A landscape with many valleys, sampled at points; each row gives a point and its height.
A ball rolls from a point to the lowest of its 2 nearest points, and stops where none of them is lower. Distance is the straight distance between rows; heights are no part of it.
Fetop: [ 32  -7   5  -6  18 -17  11   9 -16  -7  -5  -2 -31   8 -38 -20  76  21
  18   1]  h=408
dafas: [-23   0 -18  -7 -46  26  10  -8  17  -8   0 -17 -10   1  -7 -12   8  19
   2  11]  h=380
pifef: [ 44   5  -5   4 -35  -8 -11  -7 -32   0  11  20  -6  51 -61 -14  50  19
   9  14]  h=496
Zisop: [-13 -27   6  -4  16  32  -7   3  -1   2  12   5  -8 -20  -1  14  34   9
 -11 -24]  h=249
kopoz: [ 20  -5  12  17   6 -27   9  32 -43 -26 -13   2 -27  -9 -30 -14  32  -5
  18 -18]  h=577
guni: [ -4 -33  -7  -7 -33 -36   4   0  16  -3   8  -2  -1  18   7   0   5  27
 -12  33]  h=711
zep: [  0  28  -1   9  30  23   8   7  -6  25  -8  25 -15 -22  -4  -2 -23 -14
 -13 -28]  h=460
daz: [ -1  31  38 -12  28  32  32   0   2  22  -3   0  14  -6   3  23 -28 -20
 -14  -7]  h=461
dof: [ -4  -4  14  19  21 -13  28  22 -14   9   3 -19  16  -6  -2  -6  32  19
 -16  -8]  h=674
somo: [  0  -8 -13   3 -66   8   3 -20   9  -4   7 -12 -15  16  -5 -25  -1  31
   9  41]  h=429
peg: [-24   5  22  18  20  43  -8 -11  21  16  11  -3  17   5  32   7 -17  -6
   4 -15]  h=238
kovas: [ -5  -6 -10 -12 -16  37  -5 -10  -5  -9  11  -8 -24 -28   1  -6  13  23
 -12  -5]  h=320
Lok: [ 11 -14   9 -19  22  -3  -9  11  23 -22  -7  -9   3  10 -27  -4  22  -6
 -20 -18]  h=137
vabul: [  9   8 -26  -6 -17 -13 -15  -1   4 -14 -24   8  21  -5   2   4 -46   1
  -7 -10]  h=597
tezet: [  8  -7 -18  -5 -49   9   3  -1 -22 -20  16  10   6  49 -15 -22   8   3
  18  -4]  h=482
kenun: [-10  -9   9 -15   2  -5   1 -14  11  -6   2   3  20  -7  17  14 -43 -41
  -9   0]  h=230
lekeg: [-12  10   6  48   7  17   0  14 -14  10 -10  13  22 -16 -20  28 -38 -12
 -21 -17]  h=652
vin: [-19   5  19  15  26  -4 -25   8  -9  12  17  -6 -17 -21  11  35 -10 -19
 -36   3]  h=300
Sul: [ 19   8 -15  -2 -33 -10 -12  -6   5   6  13 -25 -13  -5   9 -27  17  18
 -24  15]  h=526
ger: [ 18 -31   0   6 -10 -23  -9  10 -26 -16  11  -7 -15  19  17 -12  11  12
 -16   0]  h=511
dalo: [ 12  -3 -29   1 -13 -17  21 -40  -8 -10  14  13   5  33  13 -20   1  32
  14  45]  h=305
gif: [ 33   6 -26  -6 -27 -19 -16   4  -2 -15 -16  16   3  31  -1 -15 -25  26
  -2  -3]  h=555
ditop: [  2 -26 -35 -13  13   3   1  -1  -2   8 -10   7  -6   9  13   2  11 -16
  -5 -18]  h=425
Zudum: [-14  34  18 -14  15   7  15  -2  29  18  -1 -15  21 -13 -11  12 -22 -24
 -24   2]  h=428
dezig: [-13  24  16 -29  13  35  19 -15  -7  22  -9  -6   2 -12  30  28 -32 -20
   7  -2]  h=484
lin: [ -5  15  -3   6 -10  10  -1  17  -5  10  -7  13  31 -17  -5  18 -40  -2
 -13 -27]  h=627
Goro: [ -1 -37  -1 -15  10   8  12  16 -10  -5   0  12 -23 -10 -18  -6  52   3
  -1 -21]  h=299
Rafot: [  2  18  42  32  53  -8   2  19 -18  -9 -15   8   4 -31 -33  12  36 -10
  29 -30]  h=647
Senuf: [  2  16 -12 -19 -36 -19 -19 -15  41   4  10 -26  -2  -6  17 -32 -13  -5
  14  30]  h=340
tugo: [  2 -15 -22 -14 -27 -32  16 -29  -2   4  10   5   2  12  36 -18 -12   8
  34  47]  h=244
mas: [ -5 -35  14 -17 -20   6   9 -20  37   2 -25  -6  16   2  35 -17 -29 -18
  42  22]  h=49
Vif: [ -2 -29   9 -24 -53 -24  -1  -8  23  -1   3 -23  14   3  21   2  -4  22
  10  45]  h=699
mav: [-11  14  22 -13  37   3 -13  19   6 -31   6   3  -1   2 -39   7  30 -26
   4 -32]  h=258
zusi: [ -4  -3  22  23  47 -10  12  22 -18  -1  -8  -5   6 -18 -25  14  43   6
   1 -17]  h=663
rir: [ 27  12 -27   5  -4 -12 -30  18   0 -23 -20   3  -2  13 -30  -8   4  17
  -6 -23]  h=497
papek: [  0 -11  -3   0 -17 -20   1 -29  23 -41  -6  -7 -17  13  15 -28 -32   7
  13  47]  h=443
Luz: [ 24 -10  -4  19  17 -10 -12  26 -16  -5 -32   6  -6  11  -9  -4   6  10
  -7 -40]  h=434
zazu: [-15  21  -6 -19 -13  -8 -10   3  31  10   0 -27  -4  -5   5  -5  -4 -20
 -17   3]  h=387
lunak: [-21   2 -16   5  24 -17 -18  11 -15   1   3  -1 -27 -22  -8  27   4 -21
 -22  -5]  h=357
bego: [-20  18  -4  -6  12  -8  10  -1  24   8  17  11  -3   0  31 -31 -13  19
   1  -5]  h=388
keb: [ 35 -30 -25   4 -14 -30 -16  -6 -13   2   6   7 -14  47  20 -19  13   0
  -7   8]  h=483
pofu: [-17 -14  15 -20   5   0  22   9   2  16   4 -21  11  -3  23  10  12   5
 -13  -3]  h=681
gek: [-15  23  -7   0  -2   5 -24   1   1 -37  16  -9  10  18  -6  -4  -6  13
   1  -8]  h=404
Rul: [ 32  -3 -19  -5  -9 -16   1   6 -19   3  18  18  -7  21 -38 -27  60  13
   6  -1]  h=451
putil: [-16  -8 -28 -14 -24  -7  29 -22 -17   4   4   4  16 -18  35  -1 -24   3
  24  26]  h=183
Delo: [ 14  19  33  21  25 -26   1  23 -30 -28 -24   0 -16 -35 -36   2  39 -12
  44 -21]  h=618
sos: [-17   4 -29  10  34   5  -2  -3   0  17  -1   3  -7 -15 -14  12  19 -31
 -16 -18]  h=398
Lagog: [  2 -11  51  13  22  25 -14  21 -10 -13   8  17  12 -21 -27  37  -9  -1
 -18 -24]  h=243
beda: [ 21  -1 -16  -4 -42  -2  -3 -16 -35  -7  31  26  -1  58 -25 -14  31  21
  12  18]  h=513
tet: [ -3   5  27  23  27  -1 -21  27   0   1   2  26   9 -27 -53  44  -7 -16
 -21 -19]  h=373
rebup: [-19  -6 -22   1  -4  12  13 -21  -7  16   6  -2  34 -30  26  17 -19   4
   6  13]  h=236
baf: [ -7   7  -2  22  -3  30  -4  -2  16   0  -9  -4  26  22  23 -16 -14  20
   7 -24]  h=309
manan: [-32  28   9   7   3  -3  -5  -6  31  24   2  -3   2 -21  39  -5 -32  16
  14  15]  h=348
Gusun: [ 10 -30  12  14  22   4  14  11  -6 -14 -17   7 -29 -17 -41 -12  71   2
  22 -17]  h=351
Tirud: [ 32 -22   1  12   7 -34   9  18 -40 -24   2   6 -26  -2  -8 -20  12   0
 -13  -5]  h=542
naset: [  3  -1 -19 -12 -54  -3 -21 -29  37  -1  -1 -10  -5  18   4 -26 -10  15
  30  40]  h=391
vimol: [ 12  24  37  17  32  19 -17  15   2  35  31  36  -2  11 -25  67 -26 -32
 -22  13]  h=67
Nido: [-14 -27 -12  -8  -1 -34 -10   3  18 -12  -7  -4  -9   1  10  18  -7  10
 -26  19]  h=724
ruza: [-11  18   1   2  19   9  31   6   3   2 -12   7 -18 -10   2 -20 -23   1
 -15 -12]  h=430
fegim: [  8   9 -20 -36 -25   7  15 -18  -2   8  -8 -13 -26   9  30 -21   0   3
  16  15]  h=489
Tul: [ -2  18  -9 -39   7   7  16 -12  -3  19 -18  -4  -6  -4  41   3 -21 -13
  14  -6]  h=498
Dop: [ -7   9  29  21  27  30 -17   2   1  37  34  18 -14 -17  -6  38  -5 -39
 -31  -3]  h=222
gini: [  7   6  32   2  12  39   5   2 -20  -5   1   3  34 -26 -35  34  -9 -10
 -11 -27]  h=347
Zagol: [-15  28   5  -3  35  16 -18   5  -9 -27   4  -4  -1   2 -12  20  10   0
   4 -23]  h=339
Tudut: [ -6  32  32  11  32  -1 -11  27  11  22  11  32   8  -4 -35  43 -30 -22
 -23  -8]  h=248
zad: [ -5  19 -29  -3 -30   0  -5  13 -26 -19   8  -8  16  15 -14  -3   4  -1
  12 -13]  h=448
dit: [  8  -5   0  35  -6   0  -3  30 -12   4 -27  -8  13  14  11  -8 -11  19
  -8 -26]  h=381
rop: [-11 -14  13 -15 -29 -19   2 -15  24   0 -15 -19  10  -2  29 -25 -24  -4
  73  46]  h=186
Mina: [ 41   9 -12  -1 -20 -20 -16   9  -3  10  11 -13 -21  28 -11 -34  43  16
 -20   7]  h=491
sasi: [-11  17  -3   1 -27  -5 -11 -20  29  16 -16 -32  10 -18  28 -26 -30 -23
  49  30]  h=274
Kapuf: [  8 -15  15  -7  20  -2  -6   1  14 -21   0   6   6 -10 -12   0 -18 -29
 -27 -17]  h=252
ruk: [ 17 -23 -34  11   9 -17  -4 -22   9  -2  -2   3   5  26  30 -20   0   0
  -4  11]  h=453
fef: [-14 -17  14  19  18  39 -13  -9   0   4   5  -9  21  -7  18  26   2  12
 -10 -15]  h=168
tes: [ -8  -9 -22   4  -3  -8  30 -27  -3 -33  -6   4 -16  16   8 -17 -18  21
   1  33]  h=372
Kovi: [ -6  23  -2  28  49  25  -1  10  -9  38  -3  16 -15 -16 -13  18  17 -26
 -11 -30]  h=426
gaf: [-24   4   5  11  13   7   2 -15  25  42  12   8  29 -31  30  30 -28  11
  -4  20]  h=295
fugid: [ -5  22 -24 -32  -6   3  32  -3  -9  -6  -7   0 -21  -7  -7 -20   1   7
  -6   1]  h=464
fafe: [-13 -21  15 -28 -29   2  17  -5  -2   0  -3 -31   9   1  39   9   1  19
  15  20]  h=688
Geto: [-12 -24   6  -8  -1   9  -6 -22  19  12 -10 -13  22   6  43   9 -26 -34
  18   4]  h=160

Where does a ball stop that starts at each point below?
lin: fef
Vif: vimol
Rul: fef
tezet: Lok
Delo: vimol
zep: vimol
ditop: vimol
